Points, in no order, along strands that fork, close into loops and pass close to each other.
Points whose rows are less than 114 apart are linked; no others are. Some points are linked to none.
k_75: [  6 -59  80 -31  -9 -32  41  54 -58  16  28  51   0  45 -36 -76 -24  11
 -17  13   8 -24]
k_416: [ 42 -10  -5  10  28 -26 -62   2   9  -3  25   0  -1 -21 -58  11  -2  21
  18 -46 -48  16]
k_648: [ 57  15  -4  12 -15  -1  85  -9  31  -5 -12 -30  -3  76  12   3  -2 -54
 -29 -25 -37 -14]
k_319: [-32  25 -13 -10   4 -30 -10  28  75  40   4  30 -18 -27   7  22 -71  15
   4 -28  45  32]
k_35: [-51  28  31 -21   8 -64 -63 -29   1  25  12  18  -8 -30   1  56 -21  15
  33 -14  40 -22]
k_135: [-24  15 -21 -13  19  11 -49  14  70  38  18  22 -20 -52  -5  -2 -23  21
  17 -82 -25  54]
k_993: [-37   1 -25 -17 -32  46 -26 -65  48   9  -4  44 -30  -9 -65   0   1  58
  47  82  20  37]
k_406: [  8  27 -64  22  16 -19  -4 -33  23  19  45 -13   0  10  -5  -7  -9  10
   9 -25  -7   6]
k_64: [-11   4 -27  16  19  43  67  38 -29  -9 -24 -34  22  59  16   2  35 -34
 -31  -6 -29   3]
k_171: [ 24   1 -32   6  10 -10 -86 -27   7  -1  27 -33   5 -37 -29  31  22  30
  44 -38 -30  19]
k_746: [  2 -60  58 -42  -4 -14  38  63 -30   1  11  55 -25  27 -43 -63 -61  43
  -1  22  41  11]
k_355: [-38 -44  20 -31  13 -77  13   1 -42  34  90  51   8  16 -22 -37 -48  50
 -10 -27 -15 -22]
k_873: [ -3  31   4 -16 -35 -24 -30  20  86  25 -27  23 -38 -30 -37  38 -84  14
  24  17  56   8]
k_252: [ -8   6  24   5 -14 -27  18 -18 -50 -24 -27   0  10  15  22  28   1 -33
 -14  41  30 -55]
k_305: [-24 -19  25  17   9  -2  80  74 -30  -3  -1  -3  28  63  28 -40 -23 -23
 -58   0 -11  -6]
k_668: [ -1   4   9  -1 -33  49   9 -22  68   1 -34  29 -39 -15 -55 -32 -13  32
  18  68  22  23]
k_643: [-12 -12  51 -18 -35  52  70  10   4   8 -76  -4 -35  56  -8  19  34 -63
  -7   0  16 -36]
k_55: [ 13  20  18  -1 -40  56  58 -19  16   1 -66  17 -25  19   3   0  29 -52
   1  38  14  -5]
k_330: [-56  10  42  -9  15  50  55   3  13  52 -26  52 -19  16  27 -48  41 -60
 -31 -23  24  -5]
k_396: [-79   1  46  -5  28  44  40  37   1  35 -59  25  -2  18  42 -11  65 -70
 -39 -19  35 -18]
k_16: [ 51 -17  25   0   7  14  49  87  17 -17 -12   9 -16  16 -18 -52 -69  17
 -35  -8  16  32]
k_335: [  0 -20 -13  -2 -11  32   9 -22 -73 -30   3 -17  29  19  -7  -9  62  -2
  22  39  -4 -19]
k_586: [ 29  25  14 -22 -53 -56 -56 -54  30  26  41  -2 -30  -1 -54  46 -26  20
  60  -6   1 -11]
k_122: [ 15  23 -34   1 -28 -50 -45 -23  -2   7  42 -53   3   0  47  50 -13  13
  17 -13  -2 -22]
k_914: [-71   5  14  -5  49 -36 -11  12 -14  19  13  22   4 -21  59 -24   3  -2
 -41 -24  19 -34]
k_471: [-16 -31 -10  14  17   3  43  82 -51 -27  23   4  37  43  -8 -39 -12  12
 -51  31  -5 -15]
k_674: [ 41  -5  -2   0 -24  85 -22 -24   6  -9 -55 -12 -20 -61 -11   4  67  -9
  20  23 -15  62]
k_465: [-43  -2  11  -4   6  60 -27 -34 -45  17 -17  17  -1 -47  26 -36  65 -14
  12   4  20 -16]
k_237: [-71   4 -25  -2  12  30  -3  -7  -7  -9 -22  15   5 -15   8   8   7  15
   0  86  59 -11]
k_360: [-35  -2   2  -4   1  -8  21  -2   8  21   7  59  -4 -17 -21 -23 -41  24
   1  29  50 -17]
k_240: [ -8  11 -20  25  22  31  11  16 -26 -16  -8 -27  13  -7  35  -3   7 -21
 -41   1 -16  -2]
k_520: [ 10  10  -3  -2 -17 -58 -51 -23  21   5  36   5  -2   1 -45  26 -51  23
  44 -28 -21 -10]
k_194: [ 22   8  37 -27 -49 -60 -30 -74 -22   9  25   0 -15   9 -32  32 -14  13
  38  15  11 -52]
k_10: [-12  -9  30   4  -8  11  22 -37 -35  17  35  51  -1  27 -59 -65  13   0
  -2  25   1 -30]
k_924: [ 18  22 -20  11   9  82 -11  -3  44   6 -39   9 -34 -54 -20 -32  28  -8
 -11 -14  -8  59]
k_277: [  9 -18 -41  35  29 -19  46  70  -4 -25  49   1  31  22  -1 -25 -52  30
 -51  -5  -1   4]
k_898: [ -1  31 -33   3  10 -19 -35 -11  58  43  41  -6  -6 -38  26   8 -27   3
   1 -55 -21  23]
k_902: [-63  15  17  -3  30  37   1 -41  -5  42   6  44  -7 -24  30 -52  49 -34
 -20 -14  28  -9]
k_469: [ 44  -8  18 -10 -57   9  61 -51 -27 -17 -35 -44  12  51  17  36  31 -58
  22  -2 -24 -16]
k_373: [ 55 -23 -37  26  13   1   3  17 -17 -64  -5 -29  27  28 -48 -12  32   6
 -17  26 -13   8]
k_337: [-11  19 -35  -4 -34 -28 -81 -28 -18 -13  33 -30  23 -50 -15  60  13  32
  80  -3  -1  29]
k_578: [ 31  -4 -49  17 -36  18  16 -62 -34 -14   5 -35  43  12  -6  -9  41  -3
  48  18   1   5]
k_850: [ 19  16  29   4  -6 -71   6   7  26  17  24 -35 -21   0  57  26 -53  -8
 -36 -22 -19 -42]
k_732: [ 50   1   7   7   7  20  16  48  51 -24 -30   2 -27  -5 -43 -21 -53  11
 -19   4  -4  51]
k_208: [ 18  15 -34  19  42 -10 -33  16  -7  -9  18 -40   9 -36  52  19  12   3
 -34 -39 -41  12]
k_168: [ 21 -11  29   9   7  18  73  74  24   0 -26   2  -1  35  21 -32 -30 -35
 -48  -5 -14  26]
k_836: [ 35  31  -2 -13 -47  -7 -40 -16  65  -8 -19  -6 -43 -31 -36  51 -62  24
  47  42  33  18]
k_5: [ 47 -26  -6   2   9  22  21 -19 -58 -21 -11 -37  22  30   9   6  93 -45
   2 -26 -62  -5]
k_27: [-17 -30   8   2  41 -20 -40  50   5  -8  46   9   0 -18  12 -15 -39  42
   3 -55 -40  20]
k_415: [-24  11 -43  -4  34 -66 -70  -5  -7  18  72 -28  20 -15  31  40  11  34
  16 -68 -50  12]
k_427: [-23 -30  49 -13  15  -2  -8  18 -79 -14  17   5  17  22  11 -32  24  -6
 -32  12 -33 -63]
k_206: [-70   0 -28 -23 -11  24 -33 -28  16   4  -1  41 -16 -18 -26  22  -1  53
  43  76  38  17]
k_218: [-58  -9  24   3  52 -11  -8  26 -65   1  17  13  28  12  42 -18   4 -14
 -43  -2  -2 -58]
k_510: [ 69 -13 -44  13  25  -5 -11 -24 -14 -28  17 -40  26  20  -4  -8  73  -6
 -13 -45 -55  -1]
k_293: [ 21  21  -3 -26 -71 -24 -54 -44  30   4  -1 -15 -12 -32 -24  57 -14  28
  74  31  45  -4]
k_488: [-33   0  25 -18   0  25 -68 -38  -4  14 -28  16 -32 -76   6   6  50  -8
  12  -2  37   0]
k_323: [  7 -20  20  -5  -1  10  12  -5 -85 -22   0 -23  31  38  23 -11  62 -44
   1   3 -43 -46]
k_699: [-44  15  -6 -15  16 -91 -52  16  29  41  73  13  23  -7  -5  28 -29  32
  30 -67 -56  19]
k_281: [ 25   6 -39   9 -35 -59 -15 -68 -28  24  66 -58  31  23  30  22   4  16
  17  -5 -16 -44]
k_63: [-25  17  21  -2  25  69 -55  -8  17  19 -53  31 -51 -73  18 -20  41 -18
  -4 -24   4  35]
k_835: [ 45   5 -28  34  19 -36  53  -5   1 -24  15 -50  28  66  10   1  -1 -17
 -44 -16 -40  -5]
k_279: [-37 -30  46  -1  18   8  47  30 -29   1 -19 -25   5  34  67  -1  34 -43
 -37 -43 -50 -30]
k_791: [ 18  29  36  -2 -30  26   8 -28  60  19 -45  27 -56 -22 -39 -14 -19 -18
   7  36  56  12]
k_881: [-23 -43  52 -30  19 -36  55  26 -48  26  53  55   7  24   5 -76 -24  24
 -30 -14  -5 -30]
k_600: [-17 -17  16  -3   9  26 -45  24   0 -30  -9  15 -12 -26 -39  10 -24  29
  12  40   2   3]
k_867: [ 22  30  12  -2  -6 -48 -41  -6  14   5  -1 -35  -4 -18  50  56 -31   1
   5 -19  20 -38]
k_560: [  5 -34 -38   6  20  63 -32  39 -18 -60 -40  -4   8 -19   0  14  22  35
  -6  89 -16  19]
k_209: [  4  -4  23 -15 -34  -7  60   3 -52 -29 -40 -33  19  57  25  52  24 -50
  16  29  -1 -47]
k_324: [ 17  11  25   3 -54 -35  26 -67   5  12   5  22 -14  29 -31   1 -25 -11
  31  35  28 -38]
k_321: [-13 -41  86 -44   7 -10 -10  51  -1   6  -5  66 -22 -22 -20 -60 -36  33
  -1 -10  48  10]
k_608: [ -53  -21   27  -37   10 -101  -12    7   -4   41   86   47   14    2
   -5  -12  -54   54   28  -64  -34   -3]
k_861: [ 60 -28 -24  14  12  18 -60   8 -33 -55 -20 -56  23 -52   6  43  52  11
  16  -3 -33  21]
k_69: [  31   27  -41    1  -53    9   33 -105   -5   26   35  -18   18   14
    5  -15   21   -9   47   -7    4  -10]
k_615: [ 56 -13 -47  11   2 -16 -57 -22 -47 -62   5 -57  46 -21 -13  22  56  19
  20   5  -6   2]
k_519: [-71   9   9   2  18  58  49  30 -17  10 -61  22   7  25  29   2  33 -49
 -37  51  49 -27]
k_671: [-81   5   1  11  33  33  25   5 -30   3 -20  40  11 -14  40 -12  27 -14
 -17  60  70 -32]
k_273: [-42 -26  12   9  10  42  43  56 -40 -13 -41 -16  16  54  33  19  38 -50
 -44  -9 -17 -28]
k_446: [ 35  14   8  -1 -36  68  19 -26  -1 -20 -68  -9 -23 -12   9   6  48 -45
  28  28  -7  24]
k_942: [-31  21 -13 -15  -5 -43 -77  24 -14 -31   8 -12  12 -30 -21  68 -32  44
  37  15   0  22]
k_824: [ 50  21  10  15 -18  11  49 -47   7   6 -21 -33  -8  34  35  18  29 -44
  -2 -36 -32 -10]
k_991: [ 53  15 -12  22  31  -9   8  23  34 -18 -20 -46   0  -5  57  30   2 -22
 -60 -37 -55  17]
k_985: [ 13 -14  27   7  25  14  43  32  26  -2 -31 -35  -9  27  55   9  31 -53
 -56 -43 -77   7]
k_86: [ -7   3  59  -2 -30 -11  28 -53  37  27 -17  36 -27   7 -32  -8 -19 -20
   6  57  78 -33]
k_489: [ 40  17 -15  27  -2   6   0 -38  15   1  19  -8  -7   6 -37 -26 -17   3
   8  -4 -11  10]
k_138: [-41  18 -34   7  24   9   0  63  41   7  -2  20  -2 -48  42  -8 -68  13
 -23 -21  32  45]
k_878: [ 66 -22 -71  20  -8 -12   4 -58 -30 -46  -2 -45  60  13  -3  -5  74   9
  32  -9 -14  16]
k_872: [-50  18 -13   3  18  64 -14  14  22  -5 -39  28 -16 -46  19   5   4   9
  -9  35  49  26]
k_871: [  2  30 -52  11 -40 -43   7 -95 -10  56  66 -11   6  16  18   9   2  14
  40  -5  24 -43]
k_574: [-20   7  22 -22 -11 -77 -49  37  14 -19  17  29  16  -2 -50  48 -68  43
  41   1   2  20]
k_351: [ 50 -31 -32  17  -2  43  12  24 -19 -61 -55 -34  15  14 -18  11  42  -5
 -18  59 -24  29]
k_778: [ 50  10 -12  12  15  -2 -33  37  60  -5 -12 -20 -22 -27 -29   8 -62  22
   5 -25 -14  43]
k_479: [ 54  15 -43  34  25 -27  33  32  18 -29  19 -41  33  33   5   1 -45   7
 -37  -7 -16   3]
k_595: [-49  11  -6  10  47  57  10  51  40  22 -25  28 -14 -46  40 -37 -16 -11
 -46  -5  47  44]
k_120: [ 40  -4 -32  29   3  14  43  -5  -2 -15   0  -1  12  32 -55 -32  -4   8
 -16  27  -4   2]
k_530: [ 31  -5 -28  -1  27  21 -15  29  73  16  12  20 -26 -36 -25 -31 -49  37
  15 -68  -4  85]

A fork is a point with three links, a tip a point with one. Leave the first point through the second and follow the links. Name the first fork or tip that comes.
k_406 / k_898 | k_252
k_924 / k_63 | k_237
k_237 / k_872 | k_586
k_824 / k_648 | k_560
k_519 / k_396 | k_643
k_321 / k_746 | k_415
k_415 / k_699 | k_321

A tip is a point with one link. Name the tips that can be reached along the links from each point below, in the order of the rows.
k_16 | k_252, k_560
k_699 | k_415, k_321
k_323 | k_914, k_850, k_861
k_872 | k_643

How many points has the smallest loop of links through each point below? Write 0 if it is on no loop.
k_335 | 6
k_836 | 16
k_985 | 7
k_171 | 6

Name the points in between on the shortest way along the links from the first point to the second, in order.
k_351 / k_479 | k_373 k_120 k_489 k_406 k_898 k_135 k_530 k_778 k_732 k_16 k_168 k_305 k_471 k_277
k_668 / k_643 | k_993 k_206 k_237 k_671 k_519 k_396 k_330 k_902 k_465 k_488 k_63 k_924 k_674 k_446 k_55
k_867 / k_427 | k_122 k_281 k_871 k_69 k_578 k_335 k_323
k_330 / k_836 | k_396 k_519 k_671 k_237 k_872 k_595 k_138 k_319 k_873
k_942 / k_319 | k_574 k_520 k_586 k_293 k_836 k_873
k_520 / k_993 | k_586 k_194 k_324 k_86 k_791 k_668
